Points, in no order, along strands that fork, close into loops and pass close to each other.
In the rows, zero is written as 128.
Two points are linked if the straight distance between their rows is under 116. Some points are linked to none.
j_350: [151 162 148  90 136 160 122 136 159 124  74 110 128 103 119 145 149 101
 115 141 127  83 104  94 108 118 107 173]
j_847: [118 152 115 132 123 172 155 125  76 163 139 119 135 155 167 123 166 151
  98 150  93 132  99 114  96 112 143 147]
j_561: [114 175 169 139 105 107  87 105 164 143 139  56 106 101  60 190 153 162
 116 130 174 102  90 126  91 102 145 156]
j_251: [129 109 106 103 134 129 114 134 132 176 171 102 116 150 135 154 166 144
 159 188 152 132 118 104 114  88 107 132]
j_556: [153 165 160 109 129 152 139 139 126  76  83 111 131 113 105 139 148  93
 104 101 115  81 117  99 116 146  95 147]
j_103: [167 182 132  71 163 147  99  94 184 167 152 126  99  98 142 132 135 110
 145 198 149  98 107 115  92  68 100 131]
j_449: [183 142 118 113 176 118 155 105  98  83 132 130 122 120 118 103 141  90
 145  75 124 107 174 112 109 119  62 116]
j_342: [134 133 116 175 135 161 146 169 104  78 142 179 129 147 151  95 148  99
  99 141  71 122 113 115 177 135 127  59]
j_750: [161 163 118  94 155 158 167 101  99 167 104 140 137 138 156  89 156 151
 115 119  99 101 149 105  86  99 102 168]
j_917: [135 110 142 157 138 124 130 143 140  62 127 140 135 135 114 131 129  81
  97  92 116 129 169 151 146 151 116  69]
j_460: [113 109 109 121 112 153 136 153  82 124 127 134 130 156 161 123 122 115
 161 127 120 140 131 110 130 136 108 106]
j_25: [ 74  87 137 191 103 104 141 139  97  99 132 148 126 150 140 113 113 134
 104 108  84 158 143 158 173 166 152 110]
j_373: [138  77 113 144 138 138 138 149 153 138 122 143 162 158 125 124 147 130
  97 127  97 135 148 136 151 129 143 117]
j_507: [149 128 112 116 146 140  73 132 210 168 122 145 141 114 138 131  84 118
 140 193 161 147 116 162 144 106 144 122]
j_253: [126 130 123 141 142 132  77 136 195 119 128 141 138 103 113 140 106 105
 127 186 144 162 121 166 162 130 164 122]
j_329: [130 110  95 127 122 171 152 163  80 144 118 166 149 170 167  91 126 130
 157 130  92 138 112  95 148 124 116 100]
j_904: [166 172  90 118 155 167 128 120 110 125 179 149 117 130 150 110 144 114
 137 161 103 120 113 124 116  90  95 107]
j_983: [162 139 113 143 168 164 149 148 145  74 144 190 140 132 142  88 152  93
  90 127  76 113 130 117 176 114 107  67]
j_228: [113  92 115 123 112 118 122 116  85 186 145 115 146 152 141 135  87 160
 177  88 171 163 153 144  97 118 116 106]
j_406: [122 140 117  98 124 177 103 161 141 114  82 141 128 113 157 119 110  82
 156 180 127 120 106 112 145 140 136 131]
j_45: [145 122 113  95 144 137 144 115 108 176 161 106 115 160 138 141 171 153
 153 146 146 117 138 105  84  79  90 124]
j_721: [ 86 153 167 141  82 138 115 131 104 100 108  76 122 132  93 188 170 140
  99 105 119 111  88 117  99 150 126 178]
j_126: [162 168 125 121 164 170 109 127 189 115 121 165 145 106 144 112 125 104
  68 155  87 106 114 154 118 108 139 122]
j_701: [126  66 115 151 134 138 116 166 171 145 109 164 163 159 130 104 128 130
 118 160  87 146 118 134 197 138 164 115]
j_761: [165 222 133  68 168 149 145  67 145 138  84 142  92  78 154  78 141 114
 151 164 117  88 114  84 106  92  66 203]
j_498: [ 90  88 126 135  93 106 119 145  93 102 124 102 110 147 130 147 121 108
 158 123 144 151 146 130 138 153 119 123]
j_116: [183 160 100 105 169 161 174 151 135 124 108 214 159 145 171  46 123 126
 127 136  72  89 112  90 182 118 130  99]
j_977: [117  91 111 174  94  54 150 118 126 142 161 134  89 115  94 138  69 220
 180  60 204 187 151 153 165 146 170 126]
j_314: [150 120  95 129 149 131 145 103  98 182 185 121 142 166 134 129 143 164
 124 120 146 149 147 140  87  79 103 104]
j_360: [ 95 131 156 136  94  56 125 118 111 142 139  95  86  96  88 156 115 178
 180 103 199 151 152 141 125 168 202 177]
j_193: [122 131 103 109 126 183  95 154 145 154  95 157 135 134 176 106  99 107
 156 191 111 129  98 120 150 124 138 128]
j_361: [126 128 157 155 125  92 105 116 150  92 105  98 140  94  68 157 117  99
  86  83 154 120 153 163 118 162 160 128]
j_452: [ 86 135 149 148  89 143 132 150  94 103 102 110 135 134 122 155 165 132
  98 115 100 119 112 115 123 163 138 166]
j_807: [112 124 107 193 131 157 136 155  86 106 161 160 115 147 153 107 148 115
  95 160  73 146 100 127 168 128 146  78]
j_341: [177 216 140  63 163 171 140 106 199 119 119 176 107  72 161 112 128 112
  99 187 112  82  59  87 135  90  74 178]
j_711: [ 89  93 148 178 115 106 139 129 112  81 126 138 133 146 137 117 115 105
  97  76  88 140 164 159 152 161 146  88]
j_448: [104 138 149 144 108  61  99 133 126 114 130 112  87  74  82 139  81 138
 194 120 196 149 143 158 150 174 206 162]
j_871: [141  89 129 122 138 155 151 142 125 124  95 168 179 172 159  65 105 122
 138  62  61 109 154 113 161 142 128  88]
j_30: [ 81 127 146 171  76  59 149  97  92  75 145  83  93 114 117 165 112 141
 112  62 163 145 141 156  97 178 137 121]
j_868: [158 125 157 110 159 139 100 129 216  99  88 122 155  91  84 140 124  81
  78 134 143 114 132 147 133 134 134 129]
j_588: [140 104 102 139 154 149 152 112  92 194 163 134 160 181 146 115 124 174
 108 117 111 168 126 139  96  94 130 106]
j_233: [125 124 148  82 119 140 124 149 131 134  85  82 114 125 126 154 168 100
 154 157 146  91 120  80 110 123 107 158]
j_806: [149  93 116 109 142 145 162 119 100 136 118 156 164 176 152  82 105 134
 142  57  83 136 177 125 120 117  97 105]
j_477: [144 131 137  97 136 148 147 106 108 165  87 123 143 141 152 109 139 128
 124 107 124 100 163 117  74 128 119 154]
j_479: [119 116 111 148 142 158 165 119  71 160 151 131 155 183 166 108 138 160
  89 115  85 156 123 132 108 118 143 110]
j_992: [154 197 171  82 143 150 148  86 135 163 106 109 103 110 126 132 185 152
 126 146 118  67  91  68  71  79  65 197]
j_997: [115 126 104 164 116  88 114 128 139 149 176 114 107 128 103 156 119 179
 151 126 193 166 140 153 138 124 168 120]
j_171: [ 85 103 104 164 101 113 105 125  83 184 157 137 138 151 138 129  72 174
 171 115 145 187 123 152 134 125 149 112]
j_549: [106  79 139 159 113  81  91 161 129 116 138 148 131 114 101 132  76 130
 187 140 153 177 151 159 181 157 147 138]
j_186: [125 176 142 143 114 119 100 112 150 139 171  83 114 107  83 185 172 154
  94 136 152 110 101 135  94 101 133 150]
j_816: [132 145 130 124 128 133 144 101  86 128 136 111 135 144 144 124 133 127
 101  80 115 126 168 150  69 129 118 125]
j_960: [117  40 112 157 127 108 148 145 129 145 143 131 162 177 114 137 143 155
 109 114 117 162 151 135 164 128 121 115]
j_421: [115  96 116 165 131 114  89 158 148 113 150 154 127 123 108 127 100 122
 157 167 142 172 137 154 181 139 144 108]
j_432: [103  94 156  93 102 116 128 135 117 164  87  61 122 128 118 163 162 116
 154 148 158 107 132  85  99 136 134 178]
j_471: [144  92 148 101 141 134 119 160 199  91  62 119 160 107  96 137 135  70
 110 148 134 117 126 117 166 155 135 134]
j_104: [145 123 129 128 134 138 136 155 129  65 113 129 133 122 109 135 154  82
 112 108 119 105 144 116 147 147 101 105]
j_163: [ 86 197 154 111  93 145 107 110  94 149 136  77  99 128 141 161 155 130
 137 150 123 115 104 110  66 109 138 151]
j_687: [ 88  94 164 122  96  84 113 142 121 136 102  76 122 111  90 171 145 127
 151 144 157 132 126 119 122 166 151 197]
j_92: [172 179 115 122 160 128 132  96 108  75 155 128 107 100 114 110 123  83
 139  93 134 116 166 144  89 109  75  98]
j_631: [ 82  49 132 180  88  42 172 109 103 103 160 132 114 151 112 136  89 188
 131  80 157 180 152 174 155 163 123 100]
j_824: [168 110 112 115 158 124 169 110  92  95 126 139 134 157 132  93 120 107
 147  56 109 122 179 120 119 129  63 104]
j_289: [172 193 105  85 155 180 141 132 162 123 134 174 119  93 166 105 148 116
 110 198  99  87  73  93 138  97 103 146]
j_241: [100 114 140 154 104  60  93 140 121 108 151 146  98  95  99 131  62 147
 207 134 184 174 150 162 168 165 175 149]
j_12: [ 95 155 131 107 108 165 153 126  61 158 135 102 119 150 167 143 166 151
 132 142 110 134 109  97  78 121 130 151]
j_590: [115 128 135  97 123 157  90 154 137  85  85 128 125  99 135 125  99  56
 171 153 143 128 130 120 149 151 122 115]
j_372: [ 91 195 170 133  91 163  91 122 119 125 109  88 114 118 111 169 154 134
 114 140 117 101  66 108  86 113 126 177]
j_567: [110 137 139 141 105 103 143  98  89 102 139  98 118 133 132 145 112 124
 100  62 147 134 160 165  76 157 135 108]
j_778: [ 75  91 159 122  89  63 118 122  94 147 132  80 111 119 101 164 127 153
 170 131 182 157 147 138 126 160 166 186]
j_264: [138 101  98 139 138 168 120 168 170 155  99 177 158 151 162  92 113 123
 123 187  86 138  93 116 185 131 157 119]
j_138: [124 176 111 162 135 148  99 118 138 145 175 129 125 112 131 139 145 137
  79 166 112 132  94 163 113 108 158 120]
j_227: [123  56 141 128 112 145 124 156 125 127  84 167 170 161 153  88  82 109
 160  71  80 129 153 121 171 156 128  88]
j_618: [ 99 116 145 170  90  38 146 116 116  78 150  85  88 109  85 171 123 155
 110  87 175 147 147 162 131 172 149 135]
j_200: [166 152  85 119 142 172 159 169 105 127 122 186 150 144 174  73 142 130
 135 163  87 108  93  89 165 117 119  99]
j_31: [107 113 120 167 113  63 129 130 133  94 178  83  97 117  80 171 152 159
 114 113 179 144 138 157 137 133 142 122]
j_858: [170 154 111  97 167 149  83 112 209 173 150 147 128 106 143 134 105 118
 130 196 161 129 113 157 111  91 129 111]
j_978: [ 98  68 114 120  96  93 123 146  97 132 143  81 114 156 117 159 128 131
 188 141 164 151 129 107 138 135 103 126]
j_835: [156 173 138 101 144 133  99 108 157 153 161  97 119 105 101 158 160 122
 122 160 149  96 116 126  84  85 109 142]
j_603: [101  57 144 128 102 131 113 157 127 113  78 154 153 138 124 106 100  94
 157 105 108 136 157 122 176 173 141 117]
j_602: [110 155 106 183 123 150 120 137  95 110 188 136 109 137 141 139 154 129
  91 170  93 150  90 149 137 117 145 100]
j_282: [110  81 163 128 110  76 128 111 113 119  95  92 144 102  87 144 113 110
 103  53 158 118 164 154 106 184 176 144]
j_168: [118 181 138 138 106  89 108 106 116 116 144  69  72  89  96 164 111 121
 149  78 198 117 135 145  90 138 170 106]
j_770: [121  98 129 116 113 126 126  99  76 173 133 121 147 146 143 126  64 153
 172  44 165 148 168 151  75 130 119  97]
j_950: [125  87 128 122 125 131 134 107  95 151 125 147 166 156 149  98  69 135
 152  31 100 145 178 154 108 134 106  87]
j_834: [138 144 119 103 132 156 104 144 178 139 155 118 121 113 130 155 176 128
 106 221 116 107  70  98 140  94 116 147]
j_443: [122 132 115 127 121 105  85 123 147 163 148  98 108 120 116 151 115 137
 162 146 182 141 142 146 114 114 160 123]
j_211: [157 150  99 110 148 175 124 148 179 137 142 153 127 113 151 129 167 123
  92 213 108 102  62  95 157 102 126 134]
j_106: [ 84  65 119 188 102  54 178 107 105  90 165 127 116 160 118 141 119 175
  90  85 145 164 145 167 141 147 115  87]
j_619: [119  58 110 169 128  95 166 121 116 118 174 126 140 179 122 134 134 161
  92  86 130 159 152 154 130 116 100  78]
j_795: [188 151 117 109 183 166 153 126 197 136 113 180 161 131 155  76 138 127
  64 141  57  90 125 129 146 103 129 131]
j_75: [161 226 152  60 177 148 130  74 185 150  97 161  78  70 163 101 123 104
 135 176 119  84  91  82 109  80  66 194]
j_927: [162 204 118  81 162 146 174  81 106 152  87 149 120 111 160  66 158 135
 137 134 106  91 136  81 106 106  85 190]
j_610: [118 114 108 117 122 138 100 156 153 153 145 113 111 136 133 149 160 124
 157 214 135 136  92 106 158 105 125 146]
j_827: [146 139 152 130 144 120  95 125 183 107  98 100 154  84  67 157 125  91
  82 113 152 113 139 150 114 140 159 128]
j_976: [161 162 125 129 171 172 114 133 173  84 149 169 143 109 132 114 130  88
  82 155  91 125 124 148 150 107 118  82]
j_735: [127 150 129 121 127 104  97 108 134 142 131  87 105  99 109 151 106 113
 156 113 188 119 149 146  91 125 157 113]
j_354: [ 78  84 125 181 108 110 124 143  75 141 143 146 137 158 140 116  95 156
 147 132 100 182 127 151 163 147 148 119]
j_319: [156 215 131  91 131 169 172 130 128 136 113 164 136 120 150 111 179 171
  87 150 100  56  54  66 120 111  94 186]
j_254: [189 168 104  98 183 162 161 126 175 134  93 200 156 136 176  49 114 125
  97 134  62  98 122 109 155 109 128 123]
j_520: [110  69 151 114 113 122 114 159 161 111  59 132 158 117 111 120 120 101
 125 129 109 115 146 120 173 181 158 152]
j_18: [124  79 162 107 120  95 146 109 107 127  82  82 143 118  94 150 130 104
 107  48 141 109 158 131  87 174 138 139]
j_736: [100  68 127 175  91  33 164 124 105 130 172 131 107 132  96 142  73 219
 176  88 199 191 141 160 157 149 133 129]

How many points has the smallest loop of links through each point below? Write none if it is on no loop.
j_701: none
j_602: none
j_770: none

A tip is a point with one link. Name the tips that can be reached along the links from each point below, in the order of the rows.
j_264: j_977, j_590
j_254: j_138, j_978
j_917: j_561, j_92, j_18
j_289: j_452, j_168
